Points on a hilly landscape, in no order, each with its height.
A ball rolls from a point to the lowest of its 2 nearest points, and stops where none of them is lower. Distance is the straight distance between rows; heights are no part of it.
fut: [170 138  93 107 174 101 115 147  54 152 164 133 136 156 113 134 131 107
  84 135 119]  h=5.62
Rifu: [206 113  99 162 123 129 127 118  81 119 188 138 102 113 136 116 142 141
  95 146 173]  h=3.60
Furad: [ 95 116 151 157 128 145  99 212 124  78 181 144 150 191 139 149 112 108
 138 146 148]  h=5.26
rulo: [116 138 131 116 112 138  98 149 135 160 167 159  93 168 133 105  49  75
 129 106  59]  h=3.39
kida: [135 131 122 156 107  90 125  91 123 117 123  75 109  72  98  60  95 172
 121 139  81]  h=5.61
tadus: [141 154 142 164 124 124 158 109 196 122 101 139 126  80 132  91 138 154
 121 114  51]  h=4.95
Denag: [147 122  98  74 145  84 140 133 106 134 135 143 147 134 124 128 132 119
 118 116 136]  h=6.16
naz: [148 138 146 122 158 139 126 113 124 106 152 178 105 149 176 142  82 107
 128 120 105]  h=2.33
beb: [143  85 157 138 132 131 116 207 120 140 130 121 153 144 130 146 195 120
  95 125 211]  h=6.82
vumev: [103 140  94 108 132 100 109  79 109 133  76 106 125 106  80 126 110 157
 166 136 105]  h=6.09
luta: [156 133 164 146 118 144 166  99 147  71 133 114 112 122 127 122 130 185
 114 130 125]  h=3.35
Led: [119 130 116  87 106  93 131 166 153 176 114 124 161 118 103 119 154  89
 173 128 144]  h=5.42
puz: [148 138  90 109 183 122 128  97  42 159 124 120 132 164 102 139 120 115
 100 106 104]  h=5.20
Kom: [156  72 107 134 174 104 115  66  94 148  94  83 127  96 109 120 151 164
  93 116 162]  h=5.68
vapuz: [ 63 160 121 124  76 114  91 113 114 150 125 141  57 102 132 131  51 124
 150 115  87]  h=3.67
lepe: [ 97  98  85  71 132 119 132  81 101 180 110  90 137 123 132 131  98 120
 159  89 164]  h=7.26
fab: [ 69 181 135  96  79 113 142 114 130 193  68 141  93  92 132 149  56  86
 147 118 111]  h=3.83
Gota: [194 132 123 188 107 138 135 132 110  92 168 115 102 124 125 113 186 138
  85 158 150]  h=4.29
salur: [146 148 157 149  97 151 124 167 157  59 168 149 125 149 158 131 131 138
 128 145 139]  h=4.63
Ziz: [109 125 126  61 106 103 107 137 147 148 141 159 136 165 121 160  93 112
 133  83 116]  h=6.52
garer: [165 123  91 126 148  91 117 154 107 168 131 126 158 124 122 118 181  93
 134 153 142]  h=6.18
Bol: [134 153 116 129 137 140 108 110 117 131 170 144  90 152 162 115  60 103
 138 113  73]  h=2.96
Vebed: [147 126 101 108 179 136 128  64  58 109 122 124 130 136 106 151 126 168
 123 125 157]  h=3.11
laz: [134 126 125  71 138 106 110 145 105 132 178 155 142 153 115 139  98 136
 110 108 119]  h=6.36
soso: [ 85 168 102 173 152 136 111 128 142  96 130 127 137 142 159 113 151 104
 172 162  99]  h=6.26
Taz: [162 152 127 127 110 148 155  99  96  98 141 150  93 150 142 171 123 158
 133 135 162]  h=5.35
rovun: [170 131  92 157 130 112 126 112 134 131 123 114 141  94 102  96 177 121
 121 156  82]  h=3.79
talek: [134  92 143 144 130  82 132 112 121 145 131  90 105  66  96  94 124 178
 114 124 110]  h=5.98
finif: [134 148 169 198 135 145 154 178 109 134 131 108 117 110 119 134 199 143
 130 177 203]  h=6.61
Zug: [ 88 138 161 117 140 139 124 189 166  78  91 153 169 174 139 148 154 107
 151 138 164]  h=5.27
dezit: [110 133 177 126 138 130  87 123 101 221 125 145  57 167 131  99  36 103
 104  91  74]  h=4.16
Vuso: [142 144 136 191 124 136 168 159 153  80 140 104 165 120 137  87 167 145
 118 148  94]  h=1.88
gere: [181 132  76 123 167 132 134  93  38 148 118 124 151 151 101 167 140 131
  93 125 163]  h=4.39
Nalek: [ 84 141 146 113  65 118  91 160 200 138 118 166 136 103 125 131 117 104
 151 123  87]  h=6.60
tibe: [152 153  99 179 106 130 148 130 162 119 131 109 142 103 117  66 155 144
 139 158  60]  h=3.10
kesid: [120 120  98  69  95 103 167 118 150 185  89 104 148 111 103 118 117  94
 157 120 131]  h=4.96
pagiz: [119 139 140 143 151 154 123 173 112  91 179 145 135 203 161 133 132  94
 140 136 109]  h=4.92
Bani: [107  86 104  72 167 137 128 122  95 169 146 155 139 187 144 150 111 108
 122  63 139]  h=3.69
terap: [119 115 146 112  82 108 110 132 203 137 142 145 144  93 123 116 140 150
 128 108  84]  h=6.45
Zolad: [106 147 129 153 114 143  99 177 170  72 166 141 156 137 166 100 115 100
 130 150 116]  h=4.13
Gopoz: [121 164 130 148 108 107 128  84 165 138 107 103 120  76 126  88 105 170
 142 131  51]  h=5.25
konon: [110  91 137  51 103 132 104 115 157 172 110 147 176 166 121 161 107 101
 116  70 152]  h=6.76
lep: [ 82 182 139 148 125 112  98 110 115 173  99 139  77 101 132 136  14  99
  96 147  79]  h=4.97
fipab: [146 144  80 102 152  90 118 136  76 146 143 123 135 123 102 128 141  94
 142 149 106]  h=5.91
simep: [124  41 123 123 170 123 141  96 109 136  83  50 124  97  95 105 146 158
  99 112 190]  h=6.63
ropi: [117 118 104 132 126 100 108 100  97 108 172 110 118 116 126 104  65 163
 151 135 102]  h=4.35
sumus: [173 129 145 128 146 144 185 153 138 120  70  93 169 132 105 124 193 117
 126 147 171]  h=6.83
gar: [169 162 111 141 131 153 132  84 121  77 123 149 124 136 117 149 147 150
 121 155 125]  h=5.73
mubas: [ 83 159 108 142 131 118  99 184 135 129 157 137 138 131 147 113 134  90
 173 165  88]  h=6.42
Tes: [100 128 143 106 134 135 101 138 101 193 140 156  87 174 125 128  60 114
 143  86  60]  h=3.75
Dola: [189 122 109 187  84 161 156 110 129  64 178 113 123 107 127 116 146 150
 105 158 124]  h=4.90
Sel: [132 160 198 176 125 202 172 135 179 109  90 144 111 113 152 151 185 127
 128 137 148]  h=8.59
sokul: [173 151 167 148 108 144 156 105 176  82 116 157 107 103 169 122 124 150
 109 122 107]  h=4.08
fesok: [125 117 119 106 151 160 131  88  66 136 138 121 106 134 121 171 137 186
 111  91 186]  h=1.68
mivir: [140 175 106 145 138 129 134 121 138  76 126 153 147 148 145 126 135 116
 144 174 106]  h=6.05
Kerob: [105  71  92  97 135  99 137  63 114 169  81  89 123  91 107 121 144 133
 160 112 151]  h=6.93
tova: [121  90 150 147 101 108 101 209 162  93 161 122 157 142 111 121 174 140
 116 141 140]  h=6.04
mar: [106 141 126  75  83 116 141 109 161 188  77 136 141 110 133 144  87  82
 158 105 118]  h=4.40
Ginuv: [133 171 156 155 138 177 140 124 171  80  88 162 127 133 175 157 171 112
 145 155 152]  h=8.40
Tika: [167  84 104 154 155  88 114  54 111 155 104 102 117  70  81 110 163 153
 109 134 111]  h=4.93
vab: [162 105 113 163 111 127 160  76 120  67 152 105 119 102 125  93 111 173
 124 153 110]  h=4.24
gur: [ 96  92 103  83 182 123 104 123  88 149 148 131 128 145 143 143  98 154
 128  79 145]  h=3.02
vef: [121 148 129 120 126 114 146 154 181 137  97 120 167 113 113 115 159 112
 155 128 103]  h=5.80
lefi: [172 119 165 144  97 161 200 132 108 193 126  69 100 101  90 160 185 105
  97 118 193]  h=7.96
Vima: [ 84  92  84 124 157 101  95  83 103 160  67  81 111  93  88 110 127 172
 151 143 143]  h=6.53
fofo: [ 99 141 184 157 106 157 140 190 152  87 123 143 149 147 131 159 164 146
 147 142 183]  h=5.81
rudin: [105 146  79 138 132 115 101  60 132 110 137 118  99 105 127 116  81 148
 154 148  92]  h=4.70
dal: [120 116 114 164 165 137 130 129 119 107  89 121 159 139 140 135 197 117
 150 163 161]  h=8.04
Far: [ 76 152 131 140 144 126  81  74 131 150  62 149  85  99 133 131  46 109
 128 151 107]  h=5.32
Setiz: [145 121  84 134 122  85 120 111 111 170 113 111 115  76  85 114 165 132
 133 131 109]  h=4.34
Puso: [129  91 113  53 153 143 150  78 107 146 104 105 149 144 153 146  83 114
 132  88 164]  h=7.60
Gusat: [120 138 151  88 135 152 150 145 139 124 118 163 144 187 152 168 139 102
 122 123 154]  h=3.96
liveb: [148 141 138 118 163 155 139  97 141 121 110 172 124 159 161 170 116  94
 122 109 147]  h=3.22
Vedi: [148  78 142  66 106 163 144 121 140 143 125 135 165 159 129 162 105 132
 108  60 188]  h=7.17
todi: [ 83 170 146  83  82 126 109 139 119 165 112 160  88 120 133 149  74 105
 136 110  80]  h=3.38
zamud: [105 103 144 103 109  88 121 130 156 141 135 120 118  94 114 110 102 173
 138 112 112]  h=6.27
zub: [100 100 147 174 111 121  98 224 120  76 177 116 150 142 142 129 141 137
 123 161 175]  h=5.69
Pura: [187 144 171 167 113 156 177 141 129 153 106  95 103 102  79 161 188 131
  91 151 181]  h=7.50
mosu: [165 156 176 153 140 171 181 152 117 126 111 106 129 130 110 154 199 135
 127 166 165]  h=7.05
vegob: [141 133 125 111 156 161 136 147  80 118 188 154 114 187 150 155 148 116
 118 113 122]  h=4.65
mobid: [140 140 120 139 144 163 147 130 131 101 111 144 122 146 155 164 207 104
 153 158 176]  h=8.23
liv: [ 99 152 141 141 151 138  83 104 101 181 112 134  51 145 123 102  34  99
 123 139  67]  h=4.60
zenu: [103 183 101 163  88 148 101  80 115 134 103 124  95  87 138 102  38 119
 134 147  61]  h=5.38
susam: [150 140 124 124 109 145 146 124 130  87 188 142 112 151 136 139 108 135
 125 143 138]  h=5.01
Vilug: [139  62 141 129 128 106 117 188 131 153 118  80 179 131 129  96 185  94
 113 127 205]  h=7.30
vepo: [ 87 153 129 119 155 101 104  92 123 128  73 111 110 106 125 112  67 152
 149 131 114]  h=5.72
vip: [111 121 173 149  96 133  94 180 239 119 117 155 171 116 125 113 146 116
 113 120  84]  h=6.54
feleb: [119 158 179  95 131 155 128 150 174 108  73 166 159 174 144 162 133  80
 126 125 178]  h=4.64
zosep: [171  98 101 107 144 116 113 114  89 121 200 149 115 116 140 130 139 155
 105 111 151]  h=2.90
gud: [150 128 170 155 126 138 161 103 202  88 128 146 119 120 157  84 147 157
  75 108  62]  h=4.57
Nibi: [114  72  93  99 152  94 116 103  94 131 164 129 119 114 135 129 122 183
 124 103 158]  h=2.19
nura: [155 134 129  93 131 116 177 123 150 130  93 114 166 143 117 122 164 113
 133 143 127]  h=6.19
zeve: [106 142 184 194 101 155 136 193 128 104 170 107 119 134 111 146 172 153
 147 161 182]  h=6.20
Mok: [123  89 164 152 101 101 117 189 213 111 154 131 162 124 104 102 171 153
 110 120  94]  h=6.29
kovad: [ 73 124  92 114 118 101 101 117  93 146 160 121  91 102 121 125  52 143
 160 120  94]  h=3.98
dopiv: [129 119 131  75 164 184 157 137  84 145 150 157 132 186 150 173 137 116
 118  64 130]  h=4.23
simo: [116 137 140 179 105 139 141 194 182  57 155 114 177 131 154  81 133 143
 117 145 121]  h=3.29
vasi: [131 166  95 164 111 140 122  74 135  95 131 134 126 124 141 105  56 121
 129 140  69]  h=5.05
Mokev: [156 114 125 133 152 102 118 190 111 126 156 135 151 141 133 132 180 120
 112 154 179]  h=6.48
Mesud: [143  87 132  63 114 142 166  96 120 132 110 115 133 140 141 151 142 137
 124  90 186]  h=7.52
rig: [ 56 138 127 152  82 119  88 193 172 133 142 150 155 123 140 132 145  96
 164 135  87]  h=6.55
ferak: [124  99 140 136 157 124 136 179 139 135 103 106 192 137 136 113 188  95
 143 148 170]  h=7.71
mena: [115  81 132 109 152 135 136  97 106 114 151 134 100 103 149 152 134 174
 120  90 187]  h=1.07

For each start below, name the point where the ball stops.
Nalek: luta
Puso: naz
sumus: todi
rig: Vuso
zeve: naz
simep: Vuso
lep: naz
vip: mena

Call two points neighbours if one is among the 2 nearest of the other. Go from one point of each pair to the other, from neighbour to neighbour, staying as low as possible. Name the highest point that can't be avoided.
naz / fipab: Kerob
mena / luta: Dola
mena / Vuso: Nalek
